Points on a hilly landscape, in no order, each with its height.
A ball rolls from a point to the lowest of its 2 nearest points, and stops where none of them is lower. Distance is the straight distance between rows; heights are no part of it.
novof h=364: [  1  12  16 -13 -20  18 -19  20  30 -17  19 -30  19   0   9 -16 -17 -14
 -38  -6  12  19 -10   5   5 -16 -16   6 -29  35 -17   1   7   4]
vel h=244: [ -9 -15 -40 -10  29   5  12 -17   1  36 -27  33 -21 -12 -20  16 -14  11
 -12   5 -24  24  19  -4  32 -22  48   3  58   3  12  -7   1 -18]
kuru h=497: [-21 -11  39  10  15   4  33  20  15  -3  10  29  -2 -22  13   0 -32  53
  -7 -45 -19  22 -27  23 -42 -15 -12   1  -2 -53  -7 -59 -18  11]
pob h=113: [-36  15  32 -24 -14 -20  -7  35 -40   2   3 -38 -40  -8  15  -6   7  26
  17  -9 -25 -51  41  14 -25  35 -18 -52 -19 -30  -9 -39 -37   0]
libof h=218: [ -2  42  -8   5 -60  -4 -20 -36  12  -1 -19 -43   5 -25  26 -52  -8 -20
  34  32 -25 -39  23 -15  14 -11 -42  25 -27  36   9  25  -9 -30]
Ruge h=60: [  0  36   2  -2  18 -15 -25 -39   1  81   1 -18 -30  31  -4  16  37  29
  50   7  79   9  50 -18 -10 -30  -6 -32 -20   0 -23 -33  23 -16]
kez h=613: [ -4  10  49  -6  33  23  -1  29  40 -11  42  34 -27   3  16 -39  20  35
 -39 -42 -64  35 -14 -29 -11  10 -31  29   2   9  -8  19  24  37]
luf h=268: [-13  33  26 -33 -22   0 -37  -3   9  -4   0  -7   3  -2  -4 -52 -34 -22
  29   1 -26 -20  42 -24   6 -15 -32  32 -21  22   4  -1  -9  -7]
nizu h=411: [-11   0 -16  -3  24 -28  -9 -56 -24   0  29  13  62  19 -29  22  28  -2
  75  44  59  -8   9   6   3 -39   5 -36  36 -28  25 -18  -6  -1]
febo h=499: [ 11  -8  22   9  -3  30 -16  -2  -9  20  13  -9 -37 -10 -15  -4  26  30
  12 -37  -1  20  -1  16 -20  35 -16   0 -18 -33 -17 -56  19 -32]
duz h=152: [  2  28 -31   2  11 -20   8  -8 -14   3 -25   9 -39  25   3 -11  12  25
   9  13  36  42  -9 -18   7 -15  17 -16  15   5  -7 -31  45 -26]
bisiv h=468: [ 11 -33 -12  20  18  45   7  20  37  -9  -3  45  -6  11   4   2  -8  12
   3 -11 -31   8 -86  28  -6  23 -14  30  -2 -35 -33  -9  36 -22]
rorol h=202: [-10  31 -14 -15 -23 -22  -3  15   2 -21 -11 -51  12  -4  -2 -42  -7  52
 -10  -7 -62   8  35   0 -47  16  25  44  -7  -3  14   1 -25  13]
Simeb h=467: [-25 -40  22  43   2 -13  15  47 -32  19  34 -43 -36  39   2  -5  30   7
   5   6  82 -14   3 -15  -9  19 -14 -54 -16  -5 -42 -11  25 -13]
kodos h=305: [ -9  35  23 -39 -10  -2 -27  17  -9  17   5   3 -45  -2  12 -54   1   4
  23   4 -29 -13  42 -38  27  25 -32   7 -49  17  12 -21  17 -41]
ropi h=318: [ -8  45  22  10  -3   1 -38  60 -25   1  63 -27 -57  16  29 -35  69  44
 -11  -1  -3  -7 -46 -36 -10   5 -46  21 -49   4   2  27  24   5]
Peri h=387: [-22 -31  -6  -3  10 -16  12 -32  -7  12   9  17  13   7 -20  37 -39 -20
 -17 -27  38  -5  19   4  39 -13 -30   1  20   8   9 -14 -17   9]
mobu h=508: [  1  -4  47  -3  -8  28 -42  30  10  20  48 -11 -53  20   8 -10  -3  17
  23 -31   2 -14  -5   8  -7  37 -58  -2 -54 -16 -27 -44  28 -27]
Vopub h=419: [ -6 -55  -3  -2  40  -1 -21  10  23  36  22  69  -4  22  -5  22 -28 -23
  33   0  12  35 -28  24  38 -45  44 -19  20 -39 -17 -18  31 -12]
birud h=332: [ -5 -18 -10  16  -4  -2  36   1  -3 -16 -59   3  19   3 -30  62 -23  -7
 -21  10  -6   4 -29   0 -25  18  10  26  14   5   8  37 -54  29]
Toti h=420: [  6  40 -11  19 -10   6 -12  23  32 -27   0  18 -12   2  25 -11  30 -13
 -49  10 -32  19 -37 -42   1 -33 -19  41   5  47  10  81  23  38]
sabus h=271: [  5 -39  -6   5  20   5 -13 -17  28  53  37  29 -18  27 -18  12  25   6
  53 -18  55 -28 -10  38  18   9 -17 -24 -24 -87 -31 -35  31 -38]
vizot h=583: [ 23 -56   8 -13  25  17  11 -15  14 -18  11  10  19 -36  18  30 -65  15
 -20 -25 -38   0  21  43 -33   2  24  19 -11 -40  35 -28 -48  19]
tibo h=612: [  5  18 -39   9   7  -5  46 -30  10  -7 -26  10  19 -10  -5   1  58  15
 -47  -9  -5  32   4 -17 -10 -10  39  -9  44 -14   2  37  -1  32]
Vuf h=455: [-18   3  26  16  -9 -29  -2  10 -25  30  29 -35 -12  24   7 -19   5 -20
  11 -11  73  -8  24 -17   5 -13 -33 -44 -10  26 -34 -19  10   9]
lede h=349: [-28  -4  60 -15  13  21  -7  15  17  -6   3  21 -15  -6  -3 -55 -23  12
 -15 -33 -74  36  38 -37  -8  20  -1  44 -13  16  29  -5 -10  -6]
Boza h=488: [ -1 -24 -13 -24  -5 -59 -20 -30 -18 -20  41  16  -6   2  -1  39 -20   1
  58 -10  28 -42  15  21  30  23  -3 -61  26 -46  24 -39   3   1]
peko h=117: [-25  -9  10 -22  -2 -18  16  -3 -13 -16   1   2  16 -12  -6 -10 -34  24
  -4 -24  10 -34  57  38 -13  -5  -7  13 -14 -39  17 -19 -32  19]
Tuda h=258: [  5  26 -14  24 -53 -27  14 -41 -15  -4  -8 -52 -31 -28  38 -38   9  15
  10  20   9 -15   7 -25  13  -6 -39  -8 -15  38   8   7  24 -45]
rarid h=443: [ 22   6 -26  20 -12  -1 -17 -22   3  29  12 -20 -11  22  33  -2 -14 -32
  13  25  49 -12  -7  -6  50 -14 -37 -10  -7  59 -29  -5  43 -17]
niz h=279: [ 20 -22 -24  -8  20  20   6  -7   3 -18  -7  35 -21 -17  -5  25  -1  -2
 -30 -18 -33  28 -33   4  22  11  24   5  37  -6   9  -3  26  -9]
rodog h=407: [  3  12   0 -25  -7  -8  26  10 -25  10  16 -21 -12 -20   7 -36  19   5
 -46 -31 -25  -8  17 -15  25  33 -13   1 -19  -2   5   0 -10  -6]
bek h=223: [-12 -11 -17   9   6 -24  27 -33 -13 -28 -29 -10  61  16  -4  26   2  -4
  -3  20  50  32 -30   6 -13 -20  30 -18   2  26  14  -8  -8   1]
Pasom h=294: [ -1 -50  14  19  30  22  38   5  -1  17 -49  20  32 -13 -24  57 -27 -21
  -5  12  -7   7  -7  26 -34 -19  55   4  12 -28  17  18 -75  29]
nisup h=100: [-28  17 -17   4   0 -38  -2 -32 -26  49 -20 -17 -43  29 -17 -20  16  35
  56  12  47 -21  68 -22  -7   8 -16 -15   6  -6 -13 -28   6 -29]
masu h=185: [  5  13  26 -23  28  -3 -37 -30  14  30  44  39  45 -41 -16  24  -5  -2
  21  16  -1 -20  49  15   8 -71  40 -11  57 -42  19   8 -15  18]
luzil h=356: [ 18   5  -8  13   2 -15  16  59 -38 -20  55 -21  -2  22  44 -17  48  13
 -44  -5  29  13 -35   0  12  21 -11 -14  -3  13 -20  18  29  33]
Lem h=524: [-17 -17  54  10  -2  -2   3   4 -13   5  27  23  24 -33   3  18  -1  26
  43 -29  12  -2   4  49 -28 -24 -10 -32 -13 -74   3 -72 -34  15]
mun h=434: [ 14  16 -13  45 -16   9   8  20  15 -46 -17  18  22   7  22  17  35 -23
 -53  12  21  26 -35 -15 -11   0   4  12   7  51   0  68  28  42]
Sabil h=418: [ 30 -15  37   1   6  36  38  56  43 -14 -25   5 -32 -11 -10  28 -31 -26
 -36  16 -60 -14 -26 -13 -33   4  25   2  -3  11  25  56 -67  26]
Dak h=10: [  9 -18   6   0  24  36   9  21  25  -7 -50  44  20  -5 -33  55  16  -7
  14  56  -5  21 -60  15  -2 -22  74 -34   3  22   0  26   6 -11]
Ligi h=340: [ -8  23 -10   5 -28   1  -1  -8  33  20 -64  -6  11 -39  -3  -1 -30   1
  -4  26 -52 -38  58 -11   6   7  10  29  -5  60  12  44 -28   6]
Mugid h=523: [  9 -19  18 -27   2 -37 -22  -1 -25 -18  33  12 -14  -8   7  26 -58  -8
  44 -38 -18 -14   5  23  13  15 -14 -17  12 -36  12 -51 -10  14]
mifo h=172: [  7  34 -25   4 -58  25  -6 -12  33 -27 -48 -31   5 -11   1 -44   8 -24
   5  31 -18 -14   9  -1  -9   4   4   5 -21  14   8  18   3 -35]
govil h=437: [-23   2   5   3   3 -25   3 -14 -20  10  10  -4  15  25 -21  -5  10 -13
  42   5  68  11  20   7   2 -30  -3 -40  10 -22 -10 -34  -1   2]
pelib h=314: [-32  11  41 -16  -2   5  -4  29  -2   3  -5  13 -18  13  -7 -56 -30  -3
  11 -35 -20  15  17  -5 -13  -1 -27  25 -22 -25 -10 -24  -9  -5]
kozu h=125: [ 21  24 -30   3 -21  35 -16 -17  30 -42 -47  -2   7   1  -7   0  21   2
   8  40   7  25 -37   2 -14  -1  28   0 -10  21   1   6  41 -40]
zisi h=234: [ -5 -58  15   3  33   5  19 -16 -15  11  -7  34  41 -15 -13  30 -16  -7
  22  -6 -15  32 -29  35 -10 -43  43   9  22 -48  12 -20 -35   1]
mudo h=240: [ -30  -25    2    9   12   -9   -5  -30    1   36   45   37   16   14
  -33    8   18   14   63   -9   42  -38   24   31   16   -2  -19  -24
   18 -101    0  -31   -7   -8]
lined h=370: [ 22 -17   5  14  23  21  36  41  -4 -34 -22  29  12  16   9  35   6 -42
 -35   9 -35   9 -77  -8  -9  18   9  12   4  15   8  54 -13  43]
lozul h=312: [  8 -23 -30  21  17  18  19  18 -13 -23   4  45   4  18  15   4  29 -24
 -35   3  22  25 -36  13  37  17  21 -16  14  10   4  13  54   0]
bim h=369: [ -6 -14 -23 -33  13  -3  37  16  19  -1  -1  28  -5  -8  21  17 -37 -36
 -66   3 -11 -25 -11  -8  55 -21  -3  -3 -13   4  25  40 -16  -1]
sal h=398: [ 12  40  -3  16 -16  24 -35 -20  55  24 -31  -8  -6 -13  10 -11   0   8
 -18   1  -6  62   5 -29 -25 -28  31  12  -4  57 -20  13  34 -19]
pimok h=153: [-33  44 -12  -5  10 -60   2 -25 -25  31  14  -9  -6  22   4 -29 -17  14
  68  12  28 -50  83 -16   7   0 -31 -34  33   0   3 -19  -8  14]
fite h=105: [-27  38   6   6   4 -25   2  46 -43  -6 -10 -10 -58  46  29   0  27  18
   6   4  31  21 -24 -17 -20   4  -7 -46  -3 -11 -25 -32  23  -2]
gug h=396: [-13  10 -15  34 -13   6  -5 -20   7  55 -16 -15   4  18 -18 -20  43   0
 -24 -13  63  39  19 -16  -5  -6  13   5 -14  17 -37   5  24 -19]
sived h=482: [ -4  24   5  18 -20 -45  -3   7 -47 -22   3 -21 -25   9  26 -13  -7  -9
 -16  -7  20  29 -29 -40   3 -18 -35  23  -1  40  22  -6  17  -3]
zavun h=342: [ -3 -48  13  36  21  37  20  24   9 -24 -16  56  20   4  -5  45 -13 -26
 -34  -7   6  11 -68  27  11  17   5   9  -1  11   0  19  14  16]
dufu h=143: [-10  28  -5 -45   0 -25  -4  24 -11  -8 -16 -24 -16  -2  -2 -23 -26  54
  18  -8 -35   7  24  13 -27  -2  24   1  10 -23 -17 -35 -14   2]
kekif h=586: [-17 -14 -38  25 -16  -7  13 -19 -37  14 -36 -21   4  -1 -35 -24  25  24
   9  -5  -8  -2  36  28 -16  25  25  35  23 -38  -2 -10 -15 -13]
Rif h=549: [  6 -37  17 -16  16 -14 -11  18   8   0  28  19  -3   9   5  14 -68 -23
  19 -37 -27  14 -47  18  13  -8 -21  15   8 -16 -26 -33  -1   5]
fos h=451: [  1  -5 -15   2 -10  39   0  27  23 -30 -29  29 -22  17 -22  12   0 -10
  -6  18 -50  -8 -71   4   5  25 -20  41   3 -15  -6  35  13 -16]
nela h=491: [ 15   9  24  19 -16  36  -9  11  -1 -35  22 -19 -52  10   1 -33  62  34
  -3 -24 -18  24 -14  -6 -36  47 -19  -4 -17 -35   7 -28  41 -14]
tula h=93: [  9 -47   0  -1   3  29  -4 -22 -18 -15  -4   3  57   4 -29  22  35 -42
  27  14  29 -21 -41  38  10  31  36 -49 -28   7 -15  -5  12 -30]
Duv h=528: [-13  -5  12 -16  19 -16  16  -4 -19 -39 -15  30 -15 -24   3  18 -26  42
 -20 -11   6  38  10   5 -15 -39  33   0  25 -19  46 -29  -3   3]
rira h=371: [ -5 -14  -9  -3  38  -8  -3 -52   2   9  16  44  87  -4 -29  72   9 -17
  49  64  21 -19   6  13  17 -47  27 -29  44 -23  51  17 -31  21]
Tumav h=77: [ 19  20 -18  37 -19  29  21   2  27  -9 -65  10  28  -4   1  21  22 -27
   9  55  24  14 -46   3   3  -2  47 -37 -11  42 -12  26  24  -5]
Daro h=203: [ -3  28 -20 -17   2  -9  14 -23  10  15 -33  12 -21 -19  14 -25 -22  22
 -11   7 -12  18  35 -23  26 -22  20  -6  25  28   5  -7  19 -25]
Nebo h=527: [ 20 -27  15 -21  -1 -26  34  14 -49 -53  40 -18 -20 -16  44  15  -5  -4
 -37 -19   0 -15 -15   2  -3  29 -22 -28 -43 -32  53 -22 -19  -4]
Poro h=462: [-53 -46   7  25   9 -25  29  -6 -24  12  24  30 -10   1 -12  35  29  43
  34  -2  40  -4  -1  28  13   4  -9 -53   0 -74  28 -54 -12 -20]
kat h=500: [ 11 -34  32   2  -3 -17  21  36 -50 -49  45 -44  -6   1  20  -4  23   0
  -5 -14  13  -5 -52   8 -20  40 -15 -37 -31  -8   3 -26   6 -13]
bagu h=520: [ 17  10  25 -38  -2   5 -50   4   3  24  53   3 -25   5  -1 -22 -21 -43
  28 -32   0 -28  19  -2  31  17 -41 -14 -22 -16 -28 -24  18 -13]
Verap h=67: [-40  27  40  -1  -8  -6 -32  26 -39  20 -23 -30 -73  23  24   1  22   1
  26  -1  15 -24  28 -27 -34  22 -24 -49 -22  -6 -32 -28  -6 -21]
Gute h=400: [ 21 -23  21 -29  24   7  -6  -5  29   2   2  14  20 -15 -15  55 -70 -42
   8  -1 -24 -47  11  18  -8 -14  10  -3  41   0  -4  29 -61  36]
lika h=626: [ 15   4  -6  41 -17  22 -23  45 -12 -18  50  -3  15  23  28 -29  69 -12
 -36 -12 -19  14 -49  -8  -5   6 -31  58  -6  17 -10  70   8  58]
vibus h=431: [ -9 -48 -25  17  17  -7  11  20  -1  13  35  12 -12  47   2   9   5   8
  14  -5  42  -9 -51  33  27  35 -17 -17 -17 -37 -40 -22  37 -29]
bipul h=103: [ 22  -6 -20 -19 -23 -12   2 -11 -30 -13  -3 -51  10   5 -13  -7   4 -13
  22   2   6  -9  -7   7  -4  22  -2  -9   7  -4 -18 -24 -14 -23]
Sedid h=377: [ 20   8   3  -2  16  14   1  57 -16  10  32   2 -23  15  23 -24  22   6
 -24 -26   2  45 -20  12   7  19  18 -22   0 -13 -32 -26  41  14]
vemeg h=619: [ 20   1   0  17  15  33 -22  55   5   0  45  33 -20  23  36 -38  36  11
 -35 -18 -18  23 -16  -5  12  12 -24  44   7  11 -31  45  49  42]
bonat h=595: [ 17  -3  15 -22  15  17  10  -6  30 -31  15 -18  -3 -12  18   7  -8  24
 -65 -17 -88   5  -3 -33 -38   8  -8  56   5   8  46  50 -47  42]
Reta h=198: [-34   2  10 -28   1 -15 -20 -17   1  21  19  33  -9 -11 -28   2 -14  33
  32 -21  20 -38  57  24  25   8 -17 -12   0 -40  -6 -29   4 -11]
Sop h=129: [  9  -2   4 -43  28  -5 -31 -18  18  35  19  24  12  -7 -22  17 -11  11
  43  26   4  17  16  15   9 -82  50 -21  43 -33 -19 -16  -2 -14]
seze h=565: [-16 -12   2  -9  14 -31  12  19 -21  33  26 -12 -15  34  -6   3 -25  15
   2 -35   8  16 -20   2  13   9 -34  -4   5 -20 -48 -36 -11  12]
refaf h=397: [ -7   9 -12 -36  15   4  13  42   3   2  26  15 -21  -7  11 -26  -9 -15
 -43 -12 -61 -13 -43 -15  45 -15 -11  34 -14 -11  15  41  -6  -5]
bak h=139: [-14 -22   6  -1  23 -25  10 -21 -44   1 -12  10  53  20 -16  17  20   1
  35  28  22  62 -28  11 -11 -55  50 -13   8 -16  16 -28  -7  -1]
gak h=415: [  1  10 -56  33 -23   1  34 -20   4  26 -49 -26   5  19 -10  15  13 -34
  -2  39  18  -8 -20 -22  33  18  -9 -11  14  30 -14  25  -6 -10]
Tir h=389: [ -2  31   3  45 -27  23 -42  -2  37  14  -5   1  -8  14   3 -25  35   5
 -38 -21  29  48  10 -22 -35  11   6  40 -28  38 -26  28  49 -10]
lupo h=579: [ 30  -4 -12 -13  -4   3  22 -10 -12 -42  -9 -21  10 -14  29   0 -26  -6
 -59   5 -32   4  13  -7 -30  10   0  38 -26  -9  59  21 -40  20]
mik h=361: [-11  -9 -27   1  -3 -10  21 -29   2  16 -44  -8  15 -10 -21  47 -39  -5
 -26   5   3  -7  19  -8  16  -6  -6  18  31  34  10  15 -37  17]
rakos h=334: [ 22   3 -44  29   1   8   7  31 -18   1   4  -7  10  49  34 -26  35  -9
 -12  28  47  21 -28   3  15  13  24  -5   7  27 -32  23  51   0]
Losav h=254: [-17   8 -18 -28  16 -33  -8  -3  -9  12 -24  19 -12 -25   1 -29 -38  34
  10   4 -43 -23  77  -2  22   7  18  35  14  38  12  -9   7  -5]
Vam h=335: [ -4 -59   4   4  44  -1  25 -20  -6  21 -21  51  54  -4 -35  93 -17 -19
  43  49  -4 -11  -1  25  -1 -36  48 -18  24 -24  51  25 -66  27]
gama h=463: [ 14   3  -8  29 -24 -18 -13  -5 -30 -56   1 -20  -2  22  14 -11  30  -4
  -4  15  27  27 -57 -20 -21  22 -10  16 -11  46   0  12  49 -25]
vuke h=594: [ -4  11 -52  29 -35   6  21 -16  -5   8 -63 -21  14 -27 -22  -1  28  10
 -24  10 -29 -16  39  11 -15  32  37  23  18   1  12  29 -24   4]
rabov h=409: [ 15  43   4  -8  -4  19 -17  10  43 -12   1  -7 -24   3  20 -42  16   4
 -35   2 -62  42  -9 -55 -13 -14  13  28   6  46   4  36  27   6]
Tep h=12: [ 38 -24 -10   1 -12  39 -24 -23  -7  11  -2 -23   7  -1 -29  -2  33 -53
  32   3  26 -11  -2  23   9  21  14 -17 -13 -15 -25 -19  17 -40]
pabi h=380: [-11  31  34   9 -32   0 -30  16  10   9  24 -36  -9   7   4 -40  16   8
 -34 -28  -7  35  10 -39 -12  21 -33  26 -41  47 -13   0  14  -3]
levur h=435: [  6  13  -6   2 -20  38  21  35  31 -31 -41   1 -19  -8 -18   3   0 -10
 -23  22 -83 -16 -18 -12 -14  21  10  34   7  -5  31  49 -32  11]
suke h=226: [-18  27 -13 -12  25 -50   2 -30 -16  35   3  -3  37 -16   0 -17 -24  25
  31  -1  14 -33 100   7  -2 -21  14  -4  27  18   7 -14 -20  42]
bizi h=504: [ -8  25  19 -13   3 -32  11   8 -22 -22  -7  -5 -14   1  21   3 -39   5
 -21 -15  28  39   8 -19  -9 -44   2 -11   3  26  11 -28   0  20]
fasi h=604: [ 19  -9  24  -2  14  38  21   5  34 -42  26  15  -3  -9  13  -8  11   4
 -52 -38 -65  31 -27  -9 -23  12 -12  28  13 -15  25  12   2  35]
Rutas h=384: [ 22  31 -23   4 -29   8   4  -8 -17 -10  10 -40  -6 -29  16 -28  47 -16
 -37  -6 -46  -5 -14 -39  14  13 -25  29 -13  25  36  34  -8  -4]
Gom h=266: [  4  19 -32   4 -25 -36 -15 -10   0 -36 -15 -49  15 -27  17 -16 -34  43
  -4  14 -32 -25  64  34 -37  -4  16  40 -14  44  39 -11  -2  22]
Zisa h=448: [-34 -71   1  38  28 -20  18  11 -19  27  54  16  -2  34 -13  30  34  20
  37  -1  67  11 -32  25  11  23  -5 -72 -16 -42  -3 -44  22 -21]
naki h=301: [ 27  13 -11  17   3 -12 -12  35 -40  25  41 -39 -76  35  26 -29  58  18
  -6  -3  20  -8 -29 -40   0  28 -33  13 -25   5 -25  20  50 -18]
femo h=454: [  6  10  -3 -14 -15 -32 -28 -42 -21 -25  39  -1  -7  -8  -6   4 -23 -17
  39   5  33 -76  30  -4  26  14 -49 -11  32 -11  12  -6  11 -10]
Kivem h=555: [ 31 -33   6 -19  15   1  30   2 -31 -43  17  14 -12 -16  39   7 -47 -10
 -37 -26 -31   9   8  12 -17  18   3  16 -27 -49  62 -22 -27  11]
Rino h=417: [  0 -39 -44  12  11  25  -5   0  19  25  -2  16  11  46 -24  32  10 -25
   5  21  53 -15 -34  28  45  24  -2 -17  -7  -1 -35   6  32 -22]
mizan h=602: [ 11  19 -18 -11   3   5  34 -14  18   2 -40   8   9 -35  -1  -6  26  15
 -63 -16 -57  -4  37 -24  -4  27  22  21  18  18   9  56 -22  28]
zil h=405: [  2   5 -36  16   0  33 -12 -21  34  72 -40   2   3  26 -36  23  18 -29
   6  19  52  -2  11  -7  22  -5   2  -4  -5  25 -44  17  12 -11]
kinor h=575: [-16  -7 -22  10  11 -11  44   3 -21  18 -11  -5  -5  28 -17 -23  13  13
 -14 -27  -7  21 -25  -2  -4  26 -10  22  25 -43 -32  -8  -7   2]
reg h=190: [ 27   9   7  -5 -12  45 -26 -19  18 -15 -25  16  51 -23 -36  31   4 -56
  46  30  10 -32   6  25  -1  -7  24 -24  13 -12  -1   9 -20   7]
bulav h=330: [ -4  21 -27  25 -42 -18 -16 -49   8 -34 -45 -16  31 -39   1  14 -28  22
  13  19  12  -6  43  16 -26 -22  17  24  13  35  33  -1  -9   2]
Lak h=480: [-17 -27  24  24 -12 -17  24  11 -35 -26   9 -39 -18  15 -15 -15  39  26
  12  -9  48   0 -33   1 -38  24 -14 -26 -14 -30 -29 -19  13 -24]
zubut h=423: [  6 -27  17 -43   8  16   7  30  26   9  28   2   2 -15  17 -20 -50 -27
 -29 -33 -76 -15  -2   5  23  -1  -2  17 -20 -21  12   3 -38  -2]
zekur h=363: [ -3  46 -34  23 -44  -7  25  -9  -4  19 -53 -17  -1 -36  23 -18  12 -19
 -21  26 -54 -28  11 -35  19  11 -12  36 -13  35  33  61 -29  -2]
poduz h=399: [ 22  10  23  14  -1  26  18  75  40 -37 -18  -2 -11  10  15  17 -12 -38
 -37  40 -40   6 -67 -22 -25 -26  24   7 -10  44  21  73 -26  33]
viga h=449: [  4 -12  11  42  -7   3  -7  -5 -10 -46  -4   5  31   4  -2  17  36   5
 -41 -16  30  53 -50   2 -31  15   6  19   3  29  -2  14  30  15]
lus h=303: [ -6   8 -23   9   5  -3 -21 -17   9  23 -48  13  10 -26 -14  -3 -38  -9
  32  24 -32 -50  75  23  -2 -22  37  29  33  39   8  19 -10  20]
mulef h=366: [  8 -24  17   3   6  19  -4   7   7  -6 -32   1  27   8 -38  45 -46 -51
  26  -3 -16  -5 -37  13 -14  -2  -4  17  19   7 -23  10 -44  24]
zuv h=283: [-13   4 -10   8 -29 -19  -8 -65   1 -37 -23  -9  41 -16 -18  27   1  18
  21  23  66  -2  11  15 -11 -33  -3 -12   9  13  11 -11   1 -18]
lodo h=410: [-27  15  22  -3 -17  -5 -26 -40   9  44 -20  -1  16 -15 -34 -30  20  23
   9 -15  38  -2  66 -10  -3   2  -3  15 -22   4 -29  -9  -8 -26]
bofi h=42: [ 11  28   0 -38   4 -13 -27 -13  17  -5 -13 -17  14  -2 -14 -14 -33  11
  42  10   5  22  14   5 -25 -53  34  -6  27  -6 -28 -23 -10   0]
Zad h=102: [  7  -3  -2  -8  -5  32  -3  -1  31 -18 -61  22  18 -24 -30  27 -15 -14
  32  52 -14  -9   0  18 -10 -43  60 -17  25  -1  12  20 -24 -14]
Siv h=408: [ -4   2  -4  -5  18   9 -35 -51   6  45   8  31  14  -1 -38  32 -24 -29
  27 -11  22 -20  39  -6  33 -14 -15   8  50   4 -13  -8  -6   9]
nesa h=171: [ 28 -13  -8 -17 -11  29  13 -13  11 -29 -32 -25  59 -21 -26  46   4 -24
   0  21  -3  -5 -28  32  -9  27  36 -33 -13  12   2   1 -28   2]
lov h=428: [ 17  23 -25  -2  13  -8 -24 -55  -1   5  20  22  22  16 -10  16 -19 -55
  51  20  45 -40   3 -13  33  -1 -25 -24  56  -3  -2  -1  21   0]
moko h=289: [  1  19  28 -47   1 -12   4 -19  25   4  10 -11  32 -39  15 -13 -41   2
 -24 -14   8 -17  61  -4  16 -24 -11 -17 -20  33   7  -8 -23  14]
Mer h=470: [ -9 -18  31  25  14   8  31   7  -9 -53   4  22  15  -4   7   0  13  24
 -23 -35  10  43 -51  18 -40  13  -9  12  -6 -28  12 -25  11  15]
sozap h=429: [ 15   1 -17  24 -43   8  -7 -10  -4 -13 -20 -35  15   2   3  14   3 -51
   5  36  23 -26 -40  -7  22   4 -37   2 -20  50 -13  26   3 -19]
suz h=339: [-15  30  19 -21   0   8  -9  40 -12  -1  47  -6 -51   6  11 -36  36  45
  -8 -19 -56  -5 -40 -24   8  26 -52  20 -40 -29   8  -5   9 -12]
defep h=395: [ 12 -24  -2   3  28  26 -19  39  10  46  19  34 -26  30   9 -11 -16 -17
   9 -26  17  34 -11  27  23  -6  24   1  -9 -25 -42 -29  45 -12]
punuk h=424: [-20  10  -8 -12 -25 -30   7 -28 -14  30 -16 -38  11 -20  -7 -36  11  23
 -13  -3   2 -30  55 -20  26  37 -28  14 -16  32 -19  11 -16 -23]
tilis h=245: [  8  14 -21  -1  27 -24 -22 -42 -15  31  37   6  56 -33 -15  26  -1  11
  28  12  12 -43  77  35   5 -32  31  -4  50 -22  21 -12 -13  48]
Nop h=166: [  4  -5   2 -21 -21 -39  -1   3 -41   6  30 -66 -33  -5  -5   3   9  19
  30   0  17 -50  22 -11   1  29 -28 -48   2 -11 -26 -32 -15 -20]
Vazup h=336: [ 20  26   9 -31  -9  28 -28 -15  54   4  10  -2  26 -25  15  -8 -37 -41
  -1   9   6 -23  19   0  34 -39 -16 -23  -3  48 -14   4  11   2]
kelo h=481: [ 23 -10   4  20  -6  68  -8   9  42 -37  25   1 -12  21   2 -20  33  13
  -5  -7 -49  23 -56  11 -17  46 -12  31 -13 -28   2 -18  44 -12]
tapo h=338: [ -9  12  14 -40   5  -2  27   3  32   0  -5  -4  19 -30  29 -11 -30   2
 -77  -3 -18 -10  17 -26  21 -19 -12  19 -39  40  24  43 -31   6]
Doreg h=425: [ 11 -26  10 -32  29  19   6  21  39  26  -9   5 -12 -14 -10   7 -39 -28
 -19 -14 -46  -5  -4   9   5 -18  40 -12  31  10 -27  19 -41  -6]
Kub h=284: [ 13  51   1  36 -32 -28  -5   6 -19  11  16 -50 -54   5  63 -44  38  22
   2  20  26  13 -20 -42  -6   0 -24  -9 -31  45 -15  13  51 -25]
mot h=222: [-10   3  43 -46  17 -21  -9   8   5 -11  14  -4  18 -27  20 -22 -57  27
 -14 -14 -27 -22  91   3 -24  -4   1  21 -39  16  37 -11 -42  30]

Call two points neighbours if one is among the 2 nearest of the other. Go from one point of each pair to the other, from neighbour to neighbour, staying as low as possible. Name the highest point that can't be avoided.
bofi / Tir -> punuk
bofi / Dak -> Vopub
bak / bofi -> bulav
Dak / Tep -> reg
Tep / Verap -> Nop
bofi / Ruge -> tilis
